Each row is a point on a landscape with many valleys, with its height.
A ball rolls from a point to the lowest of its 5 nearest points, and stops where none of them is lower. Distance is the straight distance between rows; heights are no part of it.
<461>: [163 177 122  95 132 170 110 111 104 104  86]  (h 310)
<241>: [157 120 120 164 197 138 156 172 142 124 178]  (h 693)
<528>: [144 112 112 126 169 123 173 132 177 157 188]  (h 949)
<41>: [150 167 119  94 127 160  97 114 100 124  77]  (h 359)
<277>: [188 158 112 122 142 174 121  90  92 105 101]  (h 308)
<544>: [123 175 141  65  78 143 125 138 137 118 109]  (h 111)
<404>: [151 120 124 172 194 137 146 176 132 124 176]  (h 715)
<116>: [137 175 136  83 109 158 102 129 114 111  86]  (h 262)
<106>: [134 133 113 129 151 140  94 118  74 137  58]  (h 202)
<203>: [159 152 121 110 145 154  94 111  91 115  78]  (h 309)
<161>: [ 69 111 149 108  76 111 124 151 133 134 147]  (h 669)
<159>: [148 118 137 198 187 135 141 178 133 124 156]  (h 723)
<516>: [ 83 132 144  86  78 107 126 142 142 136 131]  (h 717)
<237>: [178 138 103 149 148 147 118  78  84 107  92]  (h 362)
<611>: [103 147 126  98 109 137  83 155  88 134  81]  (h 333)
<265>: [107 159 147  69  73 107 136 130 159 122 124]  (h 655)
<678>: [137 104 115 147 170 119 161 145 164 150 189]  (h 842)
<535>: [ 85  79 146 172 128 115 144 134 158 146 171]  (h 756)
<289>: [191 146 111 135 143 162 121  77  94 104  93]  (h 303)
<158>: [105 158 136  74  85 119 110 139 135 126 105]  (h 331)
<220>: [122  95 136 186 176 127 148 151 156 139 175]  (h 731)
<403>: [123 110 121 122 141 112 166 123 185 154 181]  (h 924)
<56>: [ 97 140 138  80  82 104 138 129 167 134 142]  (h 569)
<479>: [196 135 108 150 140 157 138  68  96  92 113]  (h 361)
<552>: [187 129 107 176 124 130 160  67  93  92 129]  (h 423)
<503>: [168 119 109 168 149 124 128  80  90 119  80]  (h 421)
<496>: [122 159 130  85 111 150  91 136  99 124  80]  (h 340)
<718>: [ 91 106 138 107 102  98 149 122 178 143 167]  (h 575)
<291>: [ 70  81 149 148  99 109 132 139 151 140 168]  (h 761)
<129>: [118 164 131  85 105 147  95 143 105 121  83]  (h 366)
<600>: [155 104 109 191 131 102 136  67  92 128  81]  (h 600)
<325>: [163 143 115 119 145 147 103 102  90 116  71]  (h 307)
<568>: [124  91 143 191 170 129 142 158 158 139 172]  (h 735)
<650>: [ 83 110 147 108  90 102 138 139 157 135 162]  (h 506)
<328>: [172 158 112 115 146 158 110  93  97 109  81]  (h 246)
<635>: [189 140 112 142 140 148 123  80  93 116  96]  (h 334)
<295>: [158 121 107 146 195 135 159 169 147 136 190]  (h 98)
<597>: [145 118 129 188 190 136 139 178 128 120 157]  (h 719)
<731>: [121 167 134  75  92 135 103 141 125 114  96]  (h 270)
<78>: [100 155 140  73  81 123 107 145 129 128 110]  (h 425)
<268>: [ 79  78 145 148 106 110 146 134 162 143 172]  (h 662)
<231>: [139 110 121 175 186 127 154 161 150 141 183]  (h 724)
<13>: [ 85 136 134  87  83 124 102 147 120 128 114]  (h 520)
<34>: [ 71 103 145 111  86 101 130 137 148 141 158]  (h 565)
<578>: [183 123 114 189 110 110 154  68  95  98 125]  (h 467)
<627>: [ 88  99 139 119 100 105 147 129 169 143 170]  (h 577)
<83>: [ 82  90 145 133 116 105 146 131 169 140 170]  (h 627)
<252>: [ 81 131 138  94  92 123  91 159  96 135 100]  (h 476)
<565>: [125 163 131  84 115 145  96 133 106 121  79]  (h 337)
<598>: [158 123 107 148 153 130 104  93  79 127  67]  (h 264)
<103>: [117  97 119 133 134 107 157 128 177 156 182]  (h 860)
<480>: [ 88 120 139  96  88 100 148 128 167 139 155]  (h 268)
<694>: [110  85 139 186 156 119 147 145 165 143 175]  (h 744)
<42>: [173 113 114 191 122 103 153  65  89 109 103]  (h 609)
<594>: [ 97 158 138  80  86 126 100 144 116 128 103]  (h 447)
<684>: [126 154 119 103 129 139  86 136  85 127  73]  (h 231)
<115>: [123  95 123 161 161 115 159 140 176 145 187]  (h 750)
<322>: [ 77 132 146  89  79 113 109 158 121 131 124]  (h 608)
<608>: [129 185 145  70  92 146 110 133 134 113  94]  (h 177)
<566>: [126 139 114 108 141 137  82 134  81 140  68]  (h 176)
<235>: [150 125 126 183 193 133 148 179 134 121 166]  (h 718)
<319>: [ 99  81 144 173 134 111 142 133 164 145 185]  (h 726)
<233>: [127  90 138 179 165 125 151 151 165 144 181]  (h 732)
<80>: [100 136 140  86  84 102 157 118 182 136 148]  (h 490)
<12>: [172 126 112 146 158 138 116  88  83 122  77]  (h 343)

Call two points neighbours if one is among the 5 nearest of the other. Go from one point of each pair to the other, from neighbour to neighbour, staying as low as possible. Name the highest point that can't be avoided.
<328>, <566>: <325>
<328>, <480>: <265>
<544>, <328>: <461>

For each start below, name the point where the ball stops.
<268>: <480>
<611>: <566>
<41>: <544>
<496>: <566>
<322>: <544>
<479>: <328>
<552>: <328>
<565>: <566>
